Points, in no order, along strands that fork, close into loops and pass close to each other.
Two points are linked if the straight distance between their rows is under 90.6. Some points are linked to none.
Q_506: [ 40  16  -8 -50 -25 101 -18  34  -2   7  40  -3 -12  20  42 -33  23 -14
 -13  31]
Q_33: [-62  86  19  29   0 -75  12  20 -20   4 -32  -8  39  44 -28  37  36 -28
   0  18]
Q_301: [-13  29 -15   8   6  52 -32  72 -18 -17 -14   5  22 -12  31 -62 -33   4
  -2 -11]
Q_553: [ -2  22 -23 -15  24  83 -70  29  46  -6  10  10  51   0  40 -53   1 -29
  40   7]
Q_787: [-11 -33 -31 -15 -30 -46  52  36 -24 -19  -5  38 -14 -48   5 -14 -48  29
 -34 -22]
Q_957: [ 34  10  24  47 -19 -39 -20  -5   7  19  32 -19 -77  -5  -1   4  39  20
 -31  30]
Q_94: [ -6 -12 -14  22   0 -50  14   4  -7  14 -30 -27 -30 -20  29  53  12  24
 -24 -13]
Q_488: [-13   9  41  36   9 -62  -7  -4  -5  15  -3 -41 -22  35 -22  24  31  24
 -19   9]
Q_482: [  5  11  -6 -15  -4  34  -3  62  -1   7  67   6 -49 -17   4 -61 -30  49
 -50 -18]
Q_954: [-53  -6  11  58 -21 -78  48 -47 -31  -7   0 -26  27 -14  -2  39  98 -37
  -9  21]
Q_527: [ -4  15 -19  22 -17  21 -26   4  11   3 -41 -17 -44   9   9  48 -25   2
 -10 -14]
Q_709: [ 18 -19  30  15  -7   3  -9  12  33  -4  25  -5 -55   8 -22  18 -45  -1
 -14 -27]
Q_72: [-52  18 -22 -10  27  25 -21  29 -29 -36 -14  25  71 -12  -2 -57 -45   1
   4 -44]
Q_214: [ 35 -26  19 -23   5  43 -17  14  15  -8  38  23 -32  13   9 -42 -25  18
  -8  19]
Q_403: [  1  -5  20 -19  13  -3   4 -51   9  16 -53 -33  45  18 -26  -7  16  -5
  68   6]
Q_781: [ 39  -8   9  18   8  12   9  -1  34  35  30  -5 -31  72 -35   4  17  18
  -4 -17]
Q_570: [-20 -10   5  -4  11  44 -55 -18  38  25   1 -33 -18  47  -5  10   1  17
  18 -13]
Q_285: [ -3 -29 -13  10 -24  25  -8  29  42 -16 -38  -1  -6  20  -4 -29 -44 -10
  28 -30]
Q_430: [ 26 -25   2  25  -9 -42  28  11  12 -27  19  23 -52 -43  -4 -17 -15  21
 -31 -12]
Q_456: [ 18  -1  23 -13  58  15  -6  18  16 -23 -33 -13  50 -15   4 -47 -13   8
  30  -6]
Q_347: [ -2 -23  39   9  19  21  -5  27  16 -27  13   4 -27 -25  -3   2 -57   4
  -9 -29]
Q_6: [-26  18 -12  -1  35   8   6 -36  33  24 -48 -47  30   7 -35  12  12  -8
  41 -55]
Q_802: [-26   8  33  64 -36 -57  19 -33 -24 -11 -21 -15 -27  -3 -18  24  54  -5
  -1   5]
Q_824: [-33 -20 -18 -27  40 -22  60 -11 -34 -14 -16  -6  51 -82  27  53   5  -7
 -17 -13]
Q_908: [ 15  10  -1  39  11  16 -23 -30  32 -20 -50   6  -4  35 -12  -2  28  -1
  -2  26]
Q_697: [-60  29 -18   5   6 -43  50 -56   7  28  10 -48  78 -46 -69  57  69 -77
 -14  26]
Q_521: [ 39  34   2  30  29  36 -12  26  12  24 -12 -32 -15   5   8  12  19  -3
   8 -18]
Q_778: [ 35 -29  12  16 -14 -96   6  -7 -16   5  19 -13 -52 -35  37  29  23  14
 -24  25]
Q_869: [ 32 -14  33   6  40   4   6  17   2 -43 -25   7  15 -24   9 -40 -11  11
  -4  13]
Q_399: [-20 -34 -10 -34   5  36 -41  10  21  25 -14 -32 -16  32  20  -6 -30  39
  14  -9]
Q_657: [-15 -30  -1 -16  -6  -1   3  -7   3  37 -31 -34 -19  30  -1  11 -16  42
  14 -23]
Q_613: [ 44 -19 -21  19  -2 -39  53  -4 -13  19  -5  26 -18  -8  18  33   0   9
  10 -25]
Q_424: [-58  64  29  -8  38 -68  -3 -34 -11  23  -3  -6  47  45 -50  68  23 -23
   4  14]
Q_342: [ 39 -19  -2   4  -4  10  15 -23  -5  27  15  17 -52  12   1  -6  11  41
   7  -4]
Q_614: [ 10  25  -7 -34  36  22 -68   0  56  26 -22 -47  43  18 -10  10 -26 -36
  49  -7]
Q_617: [-27 -30  20 -37  16  34 -21 -23   0   6 -30  -8  38  -2  10 -35 -30  11
  68 -11]
Q_98: [-26  -8 -35 -15  22 -13  56 -35  -1  -2 -32 -24  56 -67  -6  79  13 -38
  -4 -13]
Q_732: [ 20 -12  17 -14 -46   5 -32  -3  31  28  39 -34 -81  20 -20 -10 -16  28
 -11  27]
Q_13: [-17 -22  27  12  13 -19  25   7  -5 -37  -2   2 -14 -60   8  33 -39  -1
 -24 -28]
Q_454: [ 19 -18   2  -3  -9  14 -35  15  44   6 -34 -33  18  61  -8 -25  -4 -11
  44  20]
Q_420: [ -56   33   20   26   18 -102   43  -11  -18   -1   12  -18   65   19
  -24   64   67  -42  -11   10]
Q_789: [-12  21   7  -7  66  78 -33 -11  10   7  10   6  11 -10  19 -23  -1  19
  19 -28]
Q_711: [ -62   18   34   13  -22 -113   51    2  -35   -5   17   10   44   28
  -18   44   52  -38   -9   39]
Q_154: [-29  37 -24 -13   2  66 -71  42 -52 -24  50  35  46  28  20 -62 -20   2
 -45   6]
Q_645: [  3   1 -27 -18  27  -1  31   6 -59  -9   7  69  11 -30  32  26 -31  28
 -15 -26]
Q_435: [ -4  16  -3   7  26  -4   6  21  36 -12 -48 -46  28 -24 -18  28 -28 -36
  10 -44]
Q_419: [-23 -19 -30  -9 -19  85 -52  13  46  -2   9  20 -23  24  31 -31 -18   9
  12  -8]
Q_133: [ -5   0   7  40  31 -19  32 -26  12 -38 -31  -2  18 -56  -3  57  19 -44
 -13 -19]
Q_883: [ -3 -38  -4  29 -33 -34  48  13  20 -21 -15   7 -43 -27 -16 -10 -24   9
 -18 -38]
Q_976: [-26  62  36  31   1 -21 -37   6   7  23 -12 -32   3  83 -35   7  38  -1
   9  16]
Q_733: [ 46  -5 -15 -38 -54  40 -12  10  -6  29  12   8 -53  14  14 -26 -20  22
  18  36]
Q_243: [ 52  -9 -22   3 -40  -1 -12  27  27 -12 -16  22 -47   0   5   5 -38   2
 -28  33]
Q_367: [ 18  42  -1 -41  62  19 -20 -10   2  17 -42 -23  51 -38  -5  -3 -23 -25
  50  -9]
Q_640: [-11  -9  16 -24  29  28 -42 -50  29  12 -35 -18  38  22  -5 -22   6  -3
  70   3]
Q_919: [ -1 -10  16  16  47  -1  31 -10 -23   7  -1   6 -16 -34  20  11   6  37
  -1 -39]
Q_167: [-65  60  -9 -25  11 -53  26 -47  16  28 -21 -49  75 -22 -85  47  38 -83
 -17   7]
Q_568: [-17  15 -13 -11  34  38  -8  -9 -20 -39 -39  44  38 -31  19 -19 -26  -6
   2  -3]
Q_923: [-33 -12   7 -28  27  27 -15   6 -42 -22  23  40  16  -6  10 -45 -46  47
 -16  -9]
Q_605: [ -6  16 -29 -50 -32   0 -43  27 -63 -12  63  47  -4  -1  -3 -66 -51  49
 -58  38]
Q_182: [  6 -21 -16   1  -7 -51  42 -37 -36  18 -40 -13  17 -18  25  51  47   3
  12  13]
Q_518: [ 17   3  19   2  10  56 -43  46  32   0  -4 -36   1   5  25 -44  -6   0
  22   5]
Q_346: [ -6 -35  27 -34   1  20   1   6 -16 -10 -16   7  16  -3   7 -30 -55  20
  43  -9]
Q_526: [  2   0  31  25 -30 -41 -11  -9   4  30  34  -6 -58  45 -37  49 -12   8
 -13  -1]
Q_274: [-61  29 -17  27  -1 -66  50 -32 -21  15   5 -55  69 -42 -26  69  84 -71
 -12  24]
Q_140: [ -8   1 -26 -32  11  56 -63  18  50   7 -25  10  62   8  30 -41 -17 -28
  71  -3]
Q_193: [ 21 -20 -36 -23  -7   0  22   4 -17   4 -24  45 -21  -3  23 -15 -27  40
 -10  12]
Q_580: [ 15  43   5  11  59  27 -35   3  24  28 -22 -55  10   3  -6   9  12  -9
  23 -26]
Q_20: [ 43  23  10  34  17  25  -1  51   3   6  -1 -23 -35 -20  31 -22  10  20
 -23  -2]
Q_805: [ 48  -6 -26  13 -46 -90   8 -23  12  19  36  21 -82 -20  -9   8  15  16
  -7  34]
Q_702: [ 27  -9 -18 -14 -68  59 -20  -3  20  34  25  -2 -59  38  -5 -36  -4   4
  28  14]
Q_931: [ 51   1  -6  17  12 -23  31 -29  -9  29 -19  22  -1  35  -6  37  27  12
  21  -4]
Q_305: [ -7 -12 -12 -14 -48  99 -47  15  45   4  39   4 -34  17  32 -50  15 -15
   7  13]
Q_125: [-41  73   8  -3  19 -41 -38 -14   7  21 -23 -20  38  61 -45  57   4 -27
   9  15]
Q_687: [-24 -10  10   1  14  -2 -31 -37  42  -5 -39 -21  20  45 -36  32 -10 -19
  16  -4]
Q_500: [  8 -19   4  22 -15  25   0 -24  20 -20 -41  19 -22  10  -1 -24   6  11
   5   5]
Q_222: [ -9  16  -4  61 -13 -95  39 -31 -31  10  13  22  -6  33  -1  39  77 -26
  -3  -6]
Q_122: [ 28   6   1  30 -18  -8  27 -20 -16 -15 -57   0   5 -19  -2  12  15 -24
  32  10]
Q_487: [ 25  28  -1 -32  49   3 -17  -9  32  22 -29 -32  50   6 -27  14 -28 -41
  55 -27]
Q_753: [ -77   -9  -13   48  -55 -103   59   -4  -42   -4   49  -20   29   -2
    7   62   68  -74  -13   16]
Q_507: [ 32  38  -5 -31  50  35 -27   1 -19   9 -36   0  31 -25  28  15 -24  -4
  24  14]
Q_355: [ -36   -1  -24  -20  -37   67  -56   37   -4  -26   78   53   18   24
   14 -105   -4    4  -29    8]
Q_392: [-68  -1   9  41 -17 -21  26 -45  11 -13 -37 -33  11   3 -47  43  42 -22
  -5 -25]
Q_574: [ 19 -21 -23 -24  15  79 -32  29  69   2  42  17  26  51  20 -35   6 -15
  14  -3]
Q_831: [ -7 -59  13   3 -23 -43  76 -31 -24   6 -25 -20   8 -37  -6  -7  40  19
  10  -3]
Q_328: [-32 -14  -8 -11  11  13  32 -25   2  27 -46 -36  15   3 -15   8   3  20
  39 -53]
Q_891: [-11   4  14  22  21  15 -26 -31  15  25   3 -26 -38  38 -10  39  14  27
 -14 -14]
Q_871: [  9  27  -9  23  16  33   3  49 -21  -9 -27  -2  -8 -27  29 -37 -12  20
   1 -21]
Q_642: [-105   56   31   -5   15  -64   15  -31    3    6   -8  -19   56   21
  -66   48   35  -32   -1   10]
Q_400: [ -6   4 -21  13   5  11  35  15 -38 -48 -45  47  29 -37  13 -33 -19   0
  -9 -11]
Q_811: [-15 -59  -8   1 -25 -55  69 -51 -20   1  -3  14 -29 -38   4  10  29  28
  -6  -3]
Q_812: [ 18   1  -2 -33  -3  54 -22  80   2  -7  55   5  11  17  24 -92 -19  13
 -26  12]
Q_484: [ -1  24  32  20 -18   4 -46   7  28  16   4 -26  -1  99 -36 -17  27 -11
   8  37]
Q_561: [-22  22 -36 -32 -32  59 -71  40 -63   2  85  21  58  61   9 -62  -4  -6
 -35   5]
Q_212: [ 23 -41   8 -21  11 -57  37  -8 -40 -10   3  31  -4 -51  37   9 -12  28
 -15  16]
Q_365: [-32 -24  31  24  10  -7  -5   0  25 -27 -48 -51 -12 -16  -6   0  -3  11
  -8 -16]
Q_7: [ 35 -28  52  24 -11 -35  17 -26  -6 -22  -4  11 -30 -31  -3   3   5   3
   8  22]
Q_479: [-10  10 -13  -6  -9  40 -16   6 -17  16 -31  -1 -27 -11  24  35 -46   8
  16 -22]
Q_884: [-40   7  -9   5  11  33 -34  34 -36 -39  18  48  54  15  -7 -85 -34   3
  -3 -30]
Q_46: [ 63  -2  22   4  25  11 -12   6   1   7  18   0 -37   8  23  15  19  26
 -33  51]
Q_117: [-20  -5 -17 -27  25  -9  44 -46  16  -5 -52 -34  68 -47 -34  38  12 -48
   9  -3]
Q_551: [ -1 -51  -3 -13  35 -49  55 -16 -25 -19   2   9  24 -54  36  43  15  13
 -16  -8]
Q_728: [ 23  17   3  24  30 -45  37 -50 -19  21 -13   7  32  19 -21  52  56 -20
  31  -7]
Q_404: [ 15   8 -12 -40  -9  90  -6  55   6  29  70  -9 -26  21  29 -18 -27   0
  -9 -25]
Q_982: [ 50   7  32  -5  31  24 -24 -20  20   4 -11  -3  19  29 -13   6  -4 -19
  43  25]
Q_779: [ 30  21 -18 -36  -5  83 -30  39 -28   2  17  32  15   9  40 -44  -8   4
   2  33]
Q_436: [  0   6 -10  -7  -8  45 -14  39  -5  11  42  10 -66 -23  16 -11 -46  28
 -30 -28]
Q_284: [-19 -54   2  17  10 -87  50 -33 -19  -1  37 -23   3 -36  33  73  50 -24
 -15 -14]
Q_99: [ 46  12 -42 -15 -30 -28  20  42   3  -7  56  53 -52 -47  -4 -40 -46  37
 -30  23]
Q_965: [ -6  -1   4  -2  56  38  -8  -8   1  11  -3  -1 -13  -4  16  -7   1  46
  -4 -33]
Q_38: [ -9 -12 -31 -42 -15  48 -31  42  -8  15  -2   2  -8  14  34 -28 -53  39
   2  -3]
Q_434: [-23 -41   4   3 -30 -69  61 -16  -5   7 -10 -31  32  -2 -24  90  11 -37
  -6  -4]
Q_357: [-23  32  31 -15  17 -17 -58 -28  22  25 -35 -64  42  35 -39   6   4 -25
  54  -1]
Q_164: [  7  -2 -48 -19 -16  19   8  12  -8   6  19  54 -48  -3   9 -45 -22  57
 -33   5]
Q_343: [ 11  31 -33 -14  16  39   7  23 -65  14  21  64  14   0  27  -5 -39  21
 -11 -23]
Q_492: [ 13  18 -35 -55 -43  26 -27  31 -14 -20  70  44 -31 -16  -1 -80 -35  34
 -52  52]
Q_955: [ 19  -2 -10 -33  44  85 -32  32  43 -26  40  33  31  30  27 -37  -8  -6
 -11  17]
Q_820: [ 21 -16  50  -5  35  -8   2   3   9   2 -24 -48  19  -4 -10 -16 -13   6
  39  -9]
Q_634: [ 29   9 -35  -9  -4 -35  27  29 -41  -4  54  78 -26 -31   8 -38 -33  41
 -50  -8]
Q_995: [ 45 -13  14  23  50 -46  20 -27 -10 -16  -7  19   9 -20  25  48  38  -1
 -12  13]
Q_61: [   4   36   16   51   17 -103   17  -16  -34   14   21    8   22   24
    8   66   71  -40   11   -1]
Q_76: [  5   6 -29   2 -19   8  17  43 -29 -33 -15  64  12  -7   0 -51 -51   5
 -14 -18]
Q_769: [ -1  54 -15  -1  61  14 -28 -54  41   1 -51 -20  24 -34 -27  12  21 -35
   8 -24]
Q_410: [ 30  -7 -36  14   8 -20  44  15 -42  15   9  47 -24 -34  41  22 -15  20
  -6 -38]
Q_472: [ -4   5  62  10  13 -13 -28  -4  15  11 -22 -69  15  22 -34  -3  -2  -9
  46  -4]
Q_966: [ 29   0  -8  15 -36 -12 -19  12  14   4 -26  -3 -44  21   3  42 -21  -8
 -15  19]
Q_522: [ 39   3 -19 -19   0 -15   0  16 -11  20  49  18 -78 -41  35   2  -6  52
 -42  29]
Q_422: [ 43 -16  -5  -1 -14  47  -8   5  56  15  44   4 -38  62 -14 -16   8   1
 -18   5]
Q_804: [-19  26 -29 -65 -48  80 -49  53 -43  -9  93  19  46  39  35 -70  15 -20
 -42  17]
Q_985: [-35 -40  28  13  -7 -89  42 -40 -23  20  30 -32  -5  -3  -4  64  47   5
 -10 -13]
Q_810: [-14  28 -17  -8  42  69 -38  32 -25 -27  34  42  30  14  25 -50 -12  30
 -45   8]
Q_467: [-17  -8  12  19  25 -18  33 -44 -17  13 -14 -16  -1 -30   1  52  24  10
  14 -41]
Q_608: [ -7 -15 -44 -58 -33  34 -28  45 -23   7  13  39   7  27  28 -61 -59  31
  -8  18]
Q_969: [ 34  17 -14 -13  18  75  -1  65   3  17  44  16   2  25  15 -30 -29  -1
   2 -37]
Q_219: [-27  -5  28  24  22 -62  13 -49  -9  14  17   1 -10  26 -15  81  34   3
 -11 -16]
Q_114: [ 17  10   4 -24  23  81 -60  50  47  11  27 -38  30   9  40 -51  17 -24
  29  14]
Q_839: [ -46  -42  -15   29  -22 -100   52  -24  -24    0   54  -39   22   -9
   20   76   65  -64  -13   -5]
Q_988: [-14 -48 -28 -19 -19 -48  78  18 -26  -3 -23   3   8 -50  11   9 -17  29
 -22 -26]
Q_54: [ 37  12 -14   7  57 -35  40 -32 -11   5 -29  12  41 -25   8  49  36 -15
  14  -6]
Q_511: [ 38  31 -29   1  30  53   7  14  18  18 -22  13  19  17   2  10 -22 -20
  38 -43]
Q_161: [-43 -20   6  31 -21 -19  64 -38 -17  -6 -14 -48  34 -70 -16  57  51 -49
   3  10]
Q_180: [-31 -20   3 -14 -18  41 -56  26 -20 -40  46  61  36  21   3 -85 -45   7
  -8  12]
Q_501: [ 17   3  -1 -28 -18  72 -22  37  20  13  69 -15 -69   2  21  -2 -22  17
 -35  -3]
Q_696: [-16  -8  18  22 -13 -28  -2 -36  24  -9 -25  -1  -4  52 -45  35   9 -15
   3   2]
Q_29: [-26 -43   5  34 -25 -30  74 -36 -13 -21   3  -6   4 -70   3  57  28 -40
  -5 -22]
Q_260: [-32 -27  17  33 -43 -35  34 -43  -8 -15 -40 -23 -20 -17 -21  30  28  -8
   1  -4]
Q_994: [-29   0 -46 -50 -46  25 -57  36 -49  -4  49  38  17  28  12 -80 -49  45
 -36  22]
Q_792: [  2  20 -34 -32   0  45  -5  37 -54  11  54  51  -2  19  12 -34 -43  39
 -37 -14]
Q_630: [-47  30  33  59 -27 -96  30 -17 -32   1  10  12 -10  32 -18  15  73 -10
 -11   9]
Q_51: [-20 -29  -2  27 -37  -9  17 -38   6  -8 -51  -2 -34  -4 -10  -8  16  21
   3  -9]
Q_207: [-14  -7   1   8  21  20 -16  27  50 -25 -41 -21  23  -6  -9  -5 -49 -32
  22 -43]
Q_471: [ 27  11 -29 -34 -36  41 -22  50  17 -18  42  22 -50 -15  13 -40 -41  12
 -60  46]
Q_698: [ 23 -13 -13  13  -1 -11  44  -7 -24 -35 -41  38  15 -42  19  11  -1  -8
   1   7]
Q_575: [-60  46  37  36 -13 -61 -13   3 -12   6 -24 -29   3  55 -36  34  28  -3
 -12   9]
Q_641: [-23 -14 -10 -29  36  46 -41  36  23  -9   7  15  48  15  18 -57 -42  10
  23 -22]
Q_739: [ 44   4  59  38 -21 -25  -9  -9 -12   2  -1 -12 -35  -1 -15  25   9 -17
  19  28]
Q_354: [ 13 -17  14  28 -50 -65  10 -38   5   0  -9  17 -44  31 -35   8  20  10
  -8  40]
Q_984: [-33  14  18  63   4 -49  28 -48 -26  -9 -21 -20   4 -27  -1  41  78 -19
  -2  -4]
Q_362: [ -8 -47  22 -26 -14 -10  47 -11 -33 -17 -22  17   9 -31  -7 -16 -37  20
  23  -1]
Q_660: [ 41  -1 -32 -10 -36 -10  -3  42  22  -9  15  18 -68 -29   5 -26 -49  24
 -44  26]
Q_888: [ 26   0  14  -4  15  39 -10  29 -12 -30  41  51 -22 -18  12 -38 -29  21
 -33  13]
Q_722: [ -3   8  -2   7 -21  -9   5  35 -66 -34  27  63  20 -12 -15 -55 -62   8
 -27 -13]
Q_993: [ 39  14  48  15  -1  31 -52  -7  21   2  -1 -28  -7  32  -8  -2  11 -23
  28  42]
Q_533: [ 18   3  30  46  -6 -89  -8   7  -5  14  26 -26 -54   7   3  31  31  15
 -34  19]
Q_417: [ 51   8 -22   0   5  41  14  36  -1  18   2  29 -11  23   5  -9 -24  -1
  11 -21]
Q_170: [-12 -44  12  16  -3 -51  87 -42 -21  14  -5 -29  34 -20 -15  21  68  -5
  19 -12]
Q_874: [ 30 -12 -40 -28 -40  41   4   4  31   1  41  40 -60  12 -10 -75 -11  34
 -14  21]
Q_250: [ 51  15  12  14 -12  51 -19  61   9  -8   8 -18 -34  -9  23 -44 -10   0
  -9  19]
Q_396: [ 18  -2  55  27 -18 -18 -37 -15  11 -16 -13 -22 -28  33 -22   0  11  -5
   3  47]
Q_665: [-22 -11  39  15 -25 -94  30 -29 -24 -16  -4   3  25  28 -32  60  35 -30
  -4  37]
Q_620: [-15  -5   7 -15  18  13 -18 -33  17 -14 -51 -15  18  -8 -10  39 -23 -12
  29  -2]
Q_636: [  1  -1 -22 -60 -67 100 -33  33  24   0  60   3 -30   9  46 -59  19 -19
 -14  27]
Q_217: [-37 -33  23  16   3  -1  51  -7   4 -27 -36 -37  18 -47  -8  -2  -1   3
   2 -33]
Q_186: [-35  17  10  23  12 -68  42 -33  -7   4 -13 -34  57  -8 -40  65  52 -48
   1  -2]
Q_220: [-13  12 -38 -39 -54  76 -41  33 -10 -22  66  45 -21   7   9 -88 -16   7
 -43  33]
Q_509: [-40  62  14 -10  19 -42 -23 -21  19  26 -39 -56  50  36 -57  34   9 -39
  30 -18]
Q_386: [ 31 -17  -2 -26 -32  32 -18  15 -12   2 -29   3 -10   9  27 -48 -23  20
  34  42]
Q_977: [  6 -24 -15 -33  11  13  -2 -36 -11   5 -39  16  -9   4  26  20 -14  43
   3  20]
Q_531: [ -1 -21  38  26   8 -35 -10  11  29  -8 -15 -48 -34   5  -9  15   6  28
 -27  -2]
Q_523: [ -3  22  -6 -34  60  -5  33 -36   6  -4 -31 -26  70 -83 -26  19  -4 -47
  15 -20]
Q_315: [ -2  15   3  23 -17   6  31 -37  -8 -15 -60 -19  27 -34 -22  27   7 -51
  47 -19]
Q_936: [-27   0 -17 -94 -57  69 -31  40 -22  -4 116  19  10  20  30 -88   8   4
 -35  19]
Q_24: [ 30 -14   4 -10 -25   3 -23  22  13  11 -49 -40 -11  37   7 -29   0  18
  27  36]
Q_771: [ 42   1 -18   4 -50  14   7 -13  26   9  23  21 -81  -7 -14 -59   6  30
 -10  39]
Q_329: [-16 -20  28  16 -43 -78  25 -45  -2  -8 -21   9  -6  44 -47  29  19 -12
   1  24]
Q_974: [  4 -37 -17   3 -34 -11  24  29  31 -18 -33   3 -29   6 -14 -29 -44  12
  -9 -29]
Q_191: [-18  -1  20  20  48 -12  -3 -45   3  18   2 -14 -14   6  -8  64  18  20
  -6 -30]
Q_639: [ 29  -9  15  18  16  -7  17  27 -14 -35  22  41 -38 -48   6 -45 -25  27
 -33   1]
Q_520: [ 53  17 -11  26 -39   0  -3   3  11  17  22  -6 -84 -15   6 -21  31  25
 -25  44]
Q_55: [ -1 -40  51   0 -11 -15  34 -44  -5 -14 -11  -6   4 -19 -25   4  -8   1
  34  -4]
Q_481: [ 32 -11 -13  -6  14  58 -28  -2  66  -1   9  13  -4  60  -1   5 -10 -15
   3   0]
Q_497: [ 33  25 -18 -27  22  64 -29  29  -3 -13 -21  19  34   3  30 -17 -32 -18
  27  18]
Q_197: [ 41 -11  -6  31 -34 -73  22 -35 -11  21  16  26 -51  12  -8  20  42  15
   2  25]
Q_381: [  0 -12 -38 -47 -17  98 -32  55  51  10  58  17  33  37  45 -53  19 -24
   9  -2]
Q_409: [-32  46 -20 -12  28 -34   8 -37  30  33 -46 -56  55   0 -64  21  20 -45
  24 -41]
Q_842: [ 43   2  28  16  35 -11 -11 -32  -8   8  12   5 -26   3  20  49  27  18
  -9  31]
Q_912: [  9  47  18  33  16 -26 -13 -19   4   4 -41 -30  21  19 -27  27  32 -21
  21   9]
Q_557: [ 60  -9  39 -12  25  39 -11   0  12   2  32  17  -3  18  -2  -4 -19  -5
  25  16]
Q_597: [-17 -10 -24   0  -9  64 -41 -16  24 -13 -33  20  -4  13  22 -25  -9   5
  24   0]
Q_797: [ 61 -17  -2   4   9 -46   0   9  -6  14  26   8 -53 -25  41  13   9  36
 -32  36]
Q_681: [ 13  45   9  -3  66 -20   9 -50   7  10 -38 -28  48 -56 -27  22  27 -45
  25 -12]
Q_901: [ 43  13 -30   2  20   8  27 -10   7  20 -47   8  20  33  -6  23   8  -3
  37 -18]
Q_174: [ -5 -34 -15   5 -46 -40  33 -37   5  -6 -28  17 -59 -37   1 -22  10  39
 -10  10]
Q_534: [ -4  28 -33   4 -37  51 -24  64 -34 -18   3  30 -22  -9  25 -78 -35  13
 -23   2]
Q_817: [  4 -33  29 -11 -26  22 -38 -15  36  27  22 -31 -36  55 -16 -11  -9  17
  25  14]
Q_539: [  3 -27  -2   7  11 -62  36  -5  12 -10 -18 -14  22 -11 -13  93  -8 -33
 -16 -17]
Q_868: [ -8  28  44  28 -27 -31 -23 -11   3  20  32   9 -27  78 -48  42   3 -12
  -2  16]
Q_588: [  1   0  13   9  23 -44  21   9  27  -3 -33 -39  25   3 -31  62  -9 -22
  -4 -34]
Q_757: [-25   2  -5  -4  12 -37  44 -46   3   6 -49 -46  55  -9 -38  47  45 -26
  12   8]
Q_91: [-36  -4 -28 -31 -35  91 -58  54  10  -3  73  36  34  24  48 -83   3 -11
   6  -1]
Q_129: [ -3   0   4  10 -15  19   6   4 -34   5  19  26 -58 -48  21   5 -37  33
 -13 -27]
Q_876: [-14 -24  -7 -21 -16 -34  34  15 -59 -34  13  63  12 -44   2 -19 -57  19
 -32  -6]
Q_336: [-14  -4  -5 -21  29  21  11 -20   3 -26 -50   7  41 -38   5   7 -22 -15
  20 -17]
Q_290: [-10  43 -16 -14  71  57 -56  -2  37   6 -16 -21  23 -19  10 -10 -12  -9
  19 -26]
Q_128: [-14  25 -13   3  45  70 -40   0  -8 -43 -10  46  25 -15  24 -31 -19   4
 -23   6]
Q_37: [ -3 -29 -15 -23   0  31 -45  16  55  10 -23 -13  40  41  13 -31 -26 -15
  68  -9]
Q_158: [-23 -46  19  32  -5 -45  51 -18 -13 -37  14   3 -22 -78  12  31   7 -11
 -24 -24]
Q_673: [ 22 -20  14   3 -27 -24  -8   4  14  22  38  -3 -80  -4 -16  27 -37  24
 -19  -2]
Q_791: [ 18  -2   3  26 -21 -27   5   4 -29  17  19   6 -68 -57  33  28 -13  17
  -5 -10]

How many points has the smallest loop of links through each point below? Write 0 if it is on no loop.
Q_883 => 0
Q_354 => 0
Q_6 => 0

A fork is a point with three links, a tip a point with one. Leave the first point through the second and follow the links. Name the first fork or tip that comes.
Q_386, Q_24 => Q_20
Q_557, Q_982 => Q_403
Q_403, Q_640 => Q_434
Q_507, Q_497 => Q_500
Q_114, Q_553 => Q_702

A piece is two or more points that can be reached from each other along the links. Count, over all rows, the pieces, the separate loops (a circle has one, a figure eight two, a Y none), the forks (points with three links) and the tips (points with one).
pieces => 5
loops => 0
forks => 25
tips => 35
